Each row is a point on a landscape with many valleys, with its height.
A ball rolls from a point to whichever of its 2 nearest points has the largest drop for the distance, and stops where none of them is lower. Distance is the straight distance between rows; heights are no part of it.
z977 (h 418): [139 165  99 101 108 128  86 126 151  86 159  86 109 116 109 118 206 154
 149 155 152  76 171  67 109 125 133 120 110 120]
z540 (h 195): [133  92 124 138 139 100 144 137 106 172 101 148 131 116 143 148  78 137
 131 113 111 140 121 143 129 129 120 137 134 124]
z823 (h 136): [126 130 162  91 139 168 154 141 150 149 143 145 172 147 133 129  93 106
 129  80 151 147  94 150 127  95  81 146 133 153]
z799 (h 110): [ 82 135 167 159 124 163 112  93 145 105 121 114  99 128 116  79 190  67
  73 195  69 120 119 146 154 148 187  94 146 115]
z471 (h 315): [134 148 111 108 127 142 112 116 141 123 163  87 104 116 103 127 169 128
 140 128 128 108 146 113 128 119 154 105 122 138]
z62 (h 239): [ 99 136 115 145 141 129 109 106 153 179 131  80  99 113 103 127 141  91
 125 176  80 144 111 128 125 114 178 103 156 138]
z290 (h 288): [153 168 116  92 156 147  98 125 192 177 171  71 138 123  88 152 115 114
 153  92 154 131 113 102  95  84 119 112 117 152]
z451 (h 621): [187 172 106 112 135 118 111 120 132 113 162 111 135 144 105 164 135 179
 139  71 188  98 143 126 134 119  97 122  72 135]
z760 (h 140): [126 162 157  94 115 177 170 108  84  67 180 146 118 140 120 110 154 105
 120 105 118 106 119 171 184 134 144  98 102 160]
z875 (h 447): [125  90 108 126 101  94 120 156 128  93  81 159 154 112 157 129 143 164
 143 150 149 130 176  83  86 159 102 166 158 102]
z383 (h 68): [ 94 150 141 105 133 179 110 103 168 178 160  75 134 127  93 120 133  75
 132 153  67 146  85 120 129  85 164  99 151 152]
z981 (h 55): [105 148 140 102 115 186 110 123 153  75 153 101 110 125 110  97 201 100
 136 161 105 119 146 109 132 133 153 120 145 127]
z196 (h 521): [152  98 107 142 105 113 123 168 126  94 103 168 172 157 168 128 116 175
 143 102 200 129 159 111  92 133  54 171 124 107]
z70 (h 258): [132  73 109 159 142 101 114 173 141 173  77 164 161 129 170 142  58 144
 152 119 160 166 131 104  63 126  74 166 158  99]
z8 (h 91): [111 131 144 103 108 165 137 132 130  76 141 126 120 122 120 103 180 116
 130 140 113 118 142 126 144 137 144 131 144 129]
z686 (h 154): [107 138 167 145 118 151 154 104 100  74 145 121  82 136 117  90 180  90
  74 152 111  93 132 170 184 155 191  82 109 133]
z141 (h 555): [160 120 116 133 114 127 140 155 117  85 120 171 166 164 157 128 105 170
 141  83 199 132 135 142 111 128  57 150  92 121]
z89 (h 287): [ 76 125 127 148 118 136 106 107 150 141 102 111 120 104 123 110 150  88
 127 206  67 165 117 115 109 143 171 137 186 128]
z361 (h 219): [142 149 150  81 140 177 133 141 179 135 155 123 163 137 119 123 122 108
 144  80 165 137 108 126 107  88  81 148 124 143]
z974 (h 196): [121 127 137 140 123 124 170 114  81  95 135 123  92 135 117 125 140 130
 107 123 117 106 139 163 178 152 168 108 102 138]
z369 (h 264): [ 87 125 132 153 131 130 121 108 140 154 104 100 101 115 118 111 153  88
 106 189  69 144 112 133 135 136 176 119 170 130]
z884 (h 343): [ 88 132 112 118 100 136  86 126 171  99 101 124 135  96 129 112 173 121
 149 202 103 160 162  73  73 152 152 164 190 125]
z209 (h 223): [135  77 134 168 134 103 164 156  55 115  90 183 135 129 173 151  73 157
 131 102 123 130 135 149 135 152 113 137  96  96]
z115 (h 366): [135 148 115  82 120 161 101 151 173  85 151 124 154 117 122 116 170 130
 159 113 163 115 150  89  90 109  86 158 135 124]
z984 (h 183): [ 97 141 130 187 167 104 105  74 141 203 113  95  72 114 107 110 143  64
  80 196  58 130  91 150 151 127 200  80 137 123]
z562 (h 226): [144 110 110 143 146  89 136 128 122 178 113 117 107 118 122 165  82 148
 135 114 120 136 134 139 131 126 136 128 124 131]
z964 (h 191): [138 128 164  91 131 175 170 139 120 123 149 175 179 160 145 117  87 108
 130  76 160 149  92 168 142  99  67 140 119 151]
z376 (h 100): [127  68 110 181 134  74 132 166  76 142  61 168 125 106 173 146  79 179
 150 143 126 142 170 101 104 168 121 156 129  75]
z167 (h 759): [159 146  87 129 149  79  78 126 178 207 122  92 129 111 112 170  84 157
 149 119 161 145 134  92  62 105 118 140 145 137]
z749 (h 291): [134 135 108 130 135 109 120 106 133 147 146  79  95 115 106 137 138 134
 125 132 122 116 141 130 137 125 163 104 126 139]
z326 (h 775): [138 131  86 149 158  63  93 135 165 223 100 108 112  94 119 163  71 143
 153 144 124 156 130  96  69 114 140 141 162 126]
z129 (h 212): [102 139 117 166 155 115 111  88 148 208 129  78  87 108  99 136 119  79
 108 182  73 141  94 139 138 119 194  90 144 135]
z555 (h 178): [127 142 147 149 122 122 158 111  86  78 145 109  69 132 108 120 158 123
  95 132 138  85 151 167 187 162 178  90  90 138]
z781 (h 121): [112 147 160  95 102 187 159 124 111  56 170 132 119 134 118  92 181 104
 127 129 112 113 128 153 172 137 150 108 124 140]
z547 (h 598): [175 173 105 107 127 130 118 137 134  87 156 144 144 153 132 132 139 172
 143  75 209 108 135 126 129 116  66 139  78 136]
z775 (h 796): [151  93 107 183 174  60 117 141 123 232  86 140 113 120 145 190  27 160
 154 109 118 155 117 118 109 121 112 138 123 105]
z499 (h 676): [158 113  87 150 113  59 103 145 119 132  91 133 132 126 143 153 124 210
 129 127 173 104 176  90  90 138  90 157 121  97]
z223 (h 137): [ 92 129 161 148 122 154 141  94 119 104 141 113  93 136 113  91 188  72
  78 169  86 107 113 167 179 143 189  83 128 134]
z655 (h 106): [ 69 143 154 126 129 176 111  91 150 164 141  94 133 138 103 101 145  65
 105 172  38 145  72 136 146  99 172 100 169 133]
z346 (h 290): [187 146 127 138 151 114 150 126  94 124 140 154 147 164 147 171  54 170
 124  62 172 137 102 181 149 131  85 120  52 149]
z467 (h 139): [ 79 116 155 178 133 127 148  91 105 149 118 133  93 137 123  92 142  67
  66 176  54 117  80 166 192 134 191  96 141 114]
z94 (h 787): [136 100 103 163 162  64 109 139 132 230  86 121 113 101 133 170  50 148
 152 128 110 161 117 111 103 120 127 141 142 113]
z742 (h 119): [118 146 142  84 138 174 122 114 158 157 170  87 134 122  99 127 142  81
 140 119  98 141 104 133 133  86 148 103 136 158]
z657 (h 167): [131 147 154  98 125 159 169 114  98 118 171 133 135 134 121 128 117 107
 121  91 118 124 103 172 174 116 128 103 111 163]
z4 (h 308): [141 153 124  87 126 166 118 127 144  99 171 108 128 121 107 116 169 118
 150 103 140 111 136 120 127 109 122 121 111 144]
z894 (h 357): [188 162 129 113 156 132 141 111 123 149 164 126 147 161 115 174  70 142
 131  55 181 133  92 179 148 123  94 112  57 163]
z286 (h 398): [121 153 111  89 109 149  88 133 172  94 150 101 126 107 110 119 191 128
 154 147 143 110 160  64  89 119 120 141 142 129]
z770 (h 257): [145 165 149  65 138 193 128 137 166 113 178 122 156 134 109 109 145 102
 151  85 150 128 117 121 124  95  91 131 117 148]
z809 (h 41): [ 83 100 164 149 103 138 159 133  98  68 101 153 107 128 142  91 161 105
  96 178  83 117 132 144 168 178 172 137 160 116]
z820 (h 370): [105 119 101 115 114 113  96 140 156 109  99 130 135  97 135 122 165 137
 148 177 119 149 160  76  75 142 128 161 180 121]
z109 (h 744): [160 133  93 125 144  90  92 141 181 179 117 111 141 125 123 158  90 160
 145 102 183 137 134  96  68 105  92 152 143 129]
z702 (h 316): [ 81 142 124 134 116 139  77 108 172 122 105 111 123 100 117 108 164 105
 144 207  80 164 137  81  74 140 171 150 190 135]
z822 (h 77): [ 80 120 178 161 110 154 136 117 128  73  98 132  99 129 129  74 191  84
  67 193  75 116 130 137 165 179 190 115 156 115]
z537 (h 250): [135 111 154 103 103 147 173 155  73  60 122 190 161 142 167 114 122 136
 124  95 147 134 134 160 148 143  94 141 117 131]
z870 (h 224): [125  92 155 143 117 122 173 146  62 109 108 172 132 132 160 132  94 136
 118 107 104 134 118 157 162 144 129 129 123 120]
z795 (h 210): [141 164 141  81 156 167 116 124 175 171 179  83 141 129  94 142 131  94
 149  92 135 134 102 116 116  77 122 110 114 150]
z759 (h 304): [132 119 120  97 100 134 129 147 127  59 121 157 151 125 143 118 172 158
 142 121 167 115 171 102 113 145  93 166 135 116]
z184 (h 227): [139 112 163 114 120 160 173 148  86 106 126 197 172 160 168 118  87 121
 132  86 144 148 107 171 145 121  76 140 120 133]
z944 (h 96): [ 80  84 160 171 118 109 178 126  67 127  96 162 104 132 152  98 123  97
  93 169  69 124 101 153 188 164 181 130 150  99]
z31 (h 642): [179 152 103 127 122  90 110 122 126 127 134 117 126 133 127 162 127 193
 132  89 178 110 145 127 112 124 101 134  92 126]
z717 (h 86): [ 94 148 143 120 115 183  97 103 164  93 151  83  99 130 107  92 200  86
 124 175  86 120 138 117 130 131 171  95 141 123]
z367 (h 400): [151 169  86 114 124 117  70 110 163 129 168  60  92 116  88 126 190 150
 158 152 149  94 166  70 105 121 156  92 111 126]
z332 (h 270): [142 121 137 101 101 142 153 152 100  52 127 171 149 129 153 109 146 148
 132  99 157 122 153 141 138 139 104 152 118 130]
z864 (h 145): [ 88 126 165 117 122 163 164  98  97 140 163 130 133 145 111 104 132  85
  90 130  65 127  64 176 194 110 167 105 139 145]
z310 (h 118): [ 77  97 143 171 133 104 163 111  94 168  94 141  98 134 133 106 119  87
  87 180  52 131  93 145 187 147 180 119 151 103]
z150 (h 336): [146 138 106  95 106 134 107 153 154  77 140 147 156 123 138 118 170 150
 152 113 179 114 156  94 104 121  75 164 128 120]
z9 (h 259): [183 153 115 131 140 108 149 120  80 100 147 151 127 152 139 173  83 179
 116  71 162 119 124 179 158 136 106 116  50 149]
z232 (h 379): [156 170  85 101 135 115  74 122 178 151 166  70 114 110  92 143 163 143
 153 130 151 105 149  69  88  98 129 110 118 132]
z923 (h 231): [153 140 133 117 119 123 172 132  71  90 137 155 128 137 144 146 103 161
 123  87 143 120 132 176 162 140 115 120  84 145]
z377 (h 182): [137  75 116 186 144  77 157 161  48 125  73 168 114 118 167 162  72 188
 138 120 127 120 165 122 130 165 123 138  88  81]
z638 (h 727): [144 116  90 125 125  93  91 155 171 151  98 132 156 125 141 141 107 164
 147 127 184 144 143  81  55 117  78 164 153 122]
z808 (h 211): [122 109 142 135 123 113 166 128  68 108 120 148 114 128 138 135 114 142
 121 114 110 121 129 167 166 143 141 117 112 133]
z897 (h 701): [151 112  76 148 124  51  88 146 144 152  89 141 140 117 147 150 102 192
 144 146 176 130 174  74  54 135  92 164 144 102]
z900 (h 151): [143  92 134 140 143 121 144 154 123 166 101 158 159 137 158 146  68 131
 135  96 147 151 109 147 114 116  76 143 131 131]
z216 (h 347): [155 168  94  96 144 121  75 126 192 170 158  76 128 115  88 152 125 132
 156 111 159 121 135  77  78  90 118 126 128 137]
z56 (h 72): [ 73  82 174 154 104 133 180 142  69  94  95 167 127 131 156  92 131 111
  98 169  69 129 111 137 178 176 169 140 163 106]
z439 (h 265): [153 132 103 145 145  90 127 107 121 158 132  90  91 121  99 163 113 154
 128 116 130 107 139 139 143 130 156 111 110 139]
z358 (h 432): [171 162 142  98 160 152 144 112 156 164 168 115 153 149 104 160  77 118
 130  54 182 140  85 163 140 104  86 114  77 166]
z793 (h 409): [112  97  96 135 107  87 109 151 137 109  74 154 146  93 152 128 149 156
 152 184 134 146 184  61  67 168 119 173 173 107]
z757 (h 577): [159 137 115 121 114 136 127 144 143 102 137 149 159 152 142 129 121 159
 141  76 205 123 134 131 114 106  65 153  98 131]
z513 (h 480): [137  88 115 119 112 121 115 171 141  94  90 168 172 132 158 123 128 152
 151 127 167 144 160  99  81 141  77 170 157 109]
z868 (h 156): [ 91 118 175 134 114 148 179  98  72 122 145 145 118 149 123  98 136  87
  87 139  69 114  87 178 205 130 171 107 134 138]
z696 (h 127): [ 72 132 162 125 118 168 141  93 130 146 150 112 136 139 105  91 146  72
  89 161  50 135  69 154 173 110 173 106 161 135]
z186 (h 658): [171 128  94 148 125  68 121 139 104 119 110 135 124 126 135 160 117 213
 127 109 163  98 169 121 118 146 103 141  95 110]
z475 (h 159): [103 132 145 183 149 116 130  85 126 171 121 104  72 131 112 105 148  70
  71 174  69 110  99 172 181 133 198  76 123 122]
z465 (h 202): [147 159 162  73 132 180 156 123 129 107 178 137 149 138 120 118 134 106
 137  89 137 130 109 149 161 104 101 116 111 159]
z635 (h 199): [135  86 126 145 138 123 132 167 150 176  94 154 172 148 156 138  60 130
 149  96 168 162 113 130  87 115  69 161 141 116]
z147 (h 192): [139  64 105 171 140  86 118 168 103 162  69 168 152 114 175 151  65 159
 154 129 142 147 151 102  80 144  95 151 139  87]

Where does a ball stop that starts at each point below?
z167 | z809
z686 | z809
z465 | z981
z31 | z809
z89 | z809
z471 | z900
z868 | z383
z332 | z823
z977 | z823
z216 | z383
